A landscape with many peaks, sampled at points; each row gives a point and its height.
From any point a climber takes the steepest step (rise divided by distance) to one of its 5 nearest points. It stops when none of these is higher. Distance is the straight distance between rows; heights are no part of it.
Q_759 h=627: [  2  14   3  16  14 -13 -20   4 -12]
Q_837 h=640: [-6 10 19 -7 -2 -3  8  5 16]
Q_95 h=721: [10 13  5 -5  5 -9  9 -3 12]
Q_137 h=887: [-21 -21  -9  -9  -1  17   5   6  -5]
Q_27 h=56: [-14 -18 -33 -14   3  12  -5   1 -11]
Q_277 h=723: [ 28  17  10  15 -21   6 -24   5 -10]
Q_676 h=719: [-6  8 12 -2  7 -7  1 12  7]
Q_7 h=883: [ -8 -31 -35 -13 -17   8  -7   2 -19]
Q_924 h=254: [ -3   6 -16  10  28 -10 -14  -2  -5]
Q_288 h=207: [-13 -15 -39 -14  12  11  -8 -11  -9]
Q_983 h=601: [  4 -29 -12   0 -18   7  24 -18  -2]
Q_563 h=544: [-13  13  32  -7 -19   4   0   8  25]
Q_140 h=776: [ 16  16  10  17  -9   0 -28   8 -20]
Q_737 h=686: [-7 -3 -5 -5 11  1  8 -1  0]
Q_442 h=749: [-11   5  21   1   4  -3  -9  20  10]
Q_780 h=725: [ 23  19  10   1  -8 -15  -6   2   9]
Q_16 h=320: [-16  -6  17  -9 -12  15  13   0  12]
Q_308 h=572: [-10   2  -3   6  22  -4 -12  11  -2]
Q_197 h=650: [-11 -15  -9  -8   1  10  12  -7  -3]
Q_890 h=763: [ 13  16  13   8   6 -14 -11  10  -5]
Q_512 h=861: [  0 -29 -25  -5  -8   9  12 -13 -10]
Q_593 h=651: [-10  -3   1 -11   4   5  16  -1   6]
Q_570 h=807: [ -2  13  21  11  -2  -9 -21  21   1]
Q_656 h=781: [-16   6  19   8   7  -9 -15  22  -1]
Q_627 h=855: [ 19  21   3   6  10 -16  -2  -5   0]
Q_622 h=260: [-10 -29 -22  -8 -13  14   3   2 -13]
Q_612 h=782: [  6  14  -1  10  15 -14  -5  -2  -4]
Q_2 h=671: [  0  12 -11   6  21 -13  -4  -4   1]
Q_273 h=425: [-12 -21   0  -5  -8  17  15  -2  -2]
Q_739 h=456: [  7 -40 -17   7 -30  -7  16 -12  -1]
Q_348 h=777: [  8   7 -12  -5  13  -3  19 -23   6]
Q_770 h=641: [ 27  21  11   1  -9 -12   0  -1  11]
Q_154 h=726: [-9 -8  1 -7 -1  9 20 -8  3]
Q_518 h=626: [ 39  19  13   5 -20  -7 -11   4   9]
Q_210 h=687: [ 12  17   1  16   7 -15 -16   0 -12]
Q_751 h=269: [-15 -10 -20  -3  13  11   3   2  -2]
Q_152 h=769: [ 23  16  17   6 -10 -12  -9   7   7]
Q_504 h=733: [  3 -20 -20  -4  -3   9  23 -23  -6]
Q_12 h=598: [-14  -6  -1  -5  11   7   6   8   1]
Q_56 h=235: [-11  -8  19  -6 -17  11  19  -7  12]
Q_680 h=728: [ 0  9  0 -2 14 -8  0  3  1]
Q_893 h=691: [-5  8 -1  6 16 -9 -4  8 -2]
Q_573 h=801: [  5  16  22  15  -6  -7 -29  21 -15]
Q_925 h=802: [  4  -4 -19  -6   7   2  25 -27   1]
Q_909 h=744: [-20  -2   9   2  11  -2  -7  21   3]
Q_926 h=400: [ -5 -25   0   4 -25  10  21 -13   2]
Q_203 h=834: [ -2  -5  -3  -8   3   8  25 -17   4]
Q_948 h=525: [ -1 -35 -17  -1 -22   9   7  -6 -10]
Q_196 h=773: [  4  15  27  -1 -12 -11  -7  13  14]
Q_204 h=714: [ 14  23   5  19  -6   4 -29   1 -25]
Q_330 h=794: [ 19  18  15  12 -10  -8 -23  11  -6]
Q_279 h=783: [  3  12  12  13   3 -12 -18  13 -11]
Q_913 h=574: [-19  -3  19  -6   1   5   5  12  11]
Q_258 h=532: [ -6 -22 -26 -10   3  15   8 -11  -8]
Q_476 h=703: [ -4  -8 -27  -7  15   6  10 -22   4]
Q_872 h=746: [ 15  19   9  16  -1  -9 -22   3 -14]
Q_873 h=739: [ -7 -12 -14  -8   0  12  20 -10  -4]
Q_595 h=878: [ 39  13  16   9 -28   4 -20   7   5]
Q_99 h=581: [ -6  -1 -18  -2  24  -2   3  -8   1]
Q_624 h=450: [ -8  -7 -30  -8  22   5   0 -12   0]
Q_455 h=455: [-23 -17  -8  -8   7  15  -4  14  -4]
Q_629 h=488: [-16  -6  11 -10  -5  11  14   2   6]
Q_991 h=362: [ -3   3 -21   8  31 -12 -11 -10  -2]
Q_353 h=848: [ 10  16  25   7 -10 -10 -18  15   7]
Q_510 h=765: [  6   8  -6  -8  13  -2  16 -15   8]
Q_29 h=693: [ 10  16  25  -9 -15  -8   0   7  21]
Q_296 h=715: [ -5   2   7 -11  -2   4  21 -11   7]
Q_393 h=258: [ -7 -14   8  -6 -16  14  17 -11   4]
Q_222 h=745: [  5  12  12   4   5 -12  -3   6   4]

For each start below, name the point where the climber stops.
Q_751: Q_627
Q_288: Q_203
Q_12: Q_627
Q_624: Q_203
Q_593: Q_203
Q_759: Q_353
Q_629: Q_203
Q_770: Q_627

Write out the way that a climber takes from each point below.
Q_16: Q_154 Q_203
Q_393: Q_154 Q_203
Q_204: Q_140 Q_573 Q_570 Q_353

Call two points neighbours if one is among the 5 nearest of the other. Go from one point of each pair to the other, from neighbour to neighbour, staying as high as possible. Name the lowest point that can't be avoided.
Q_595 and Q_137: Q_197
Q_512 and Q_203: Q_504
Q_203 and Q_627: Q_95
Q_627 and Q_353: Q_890
Q_595 and Q_353: Q_330
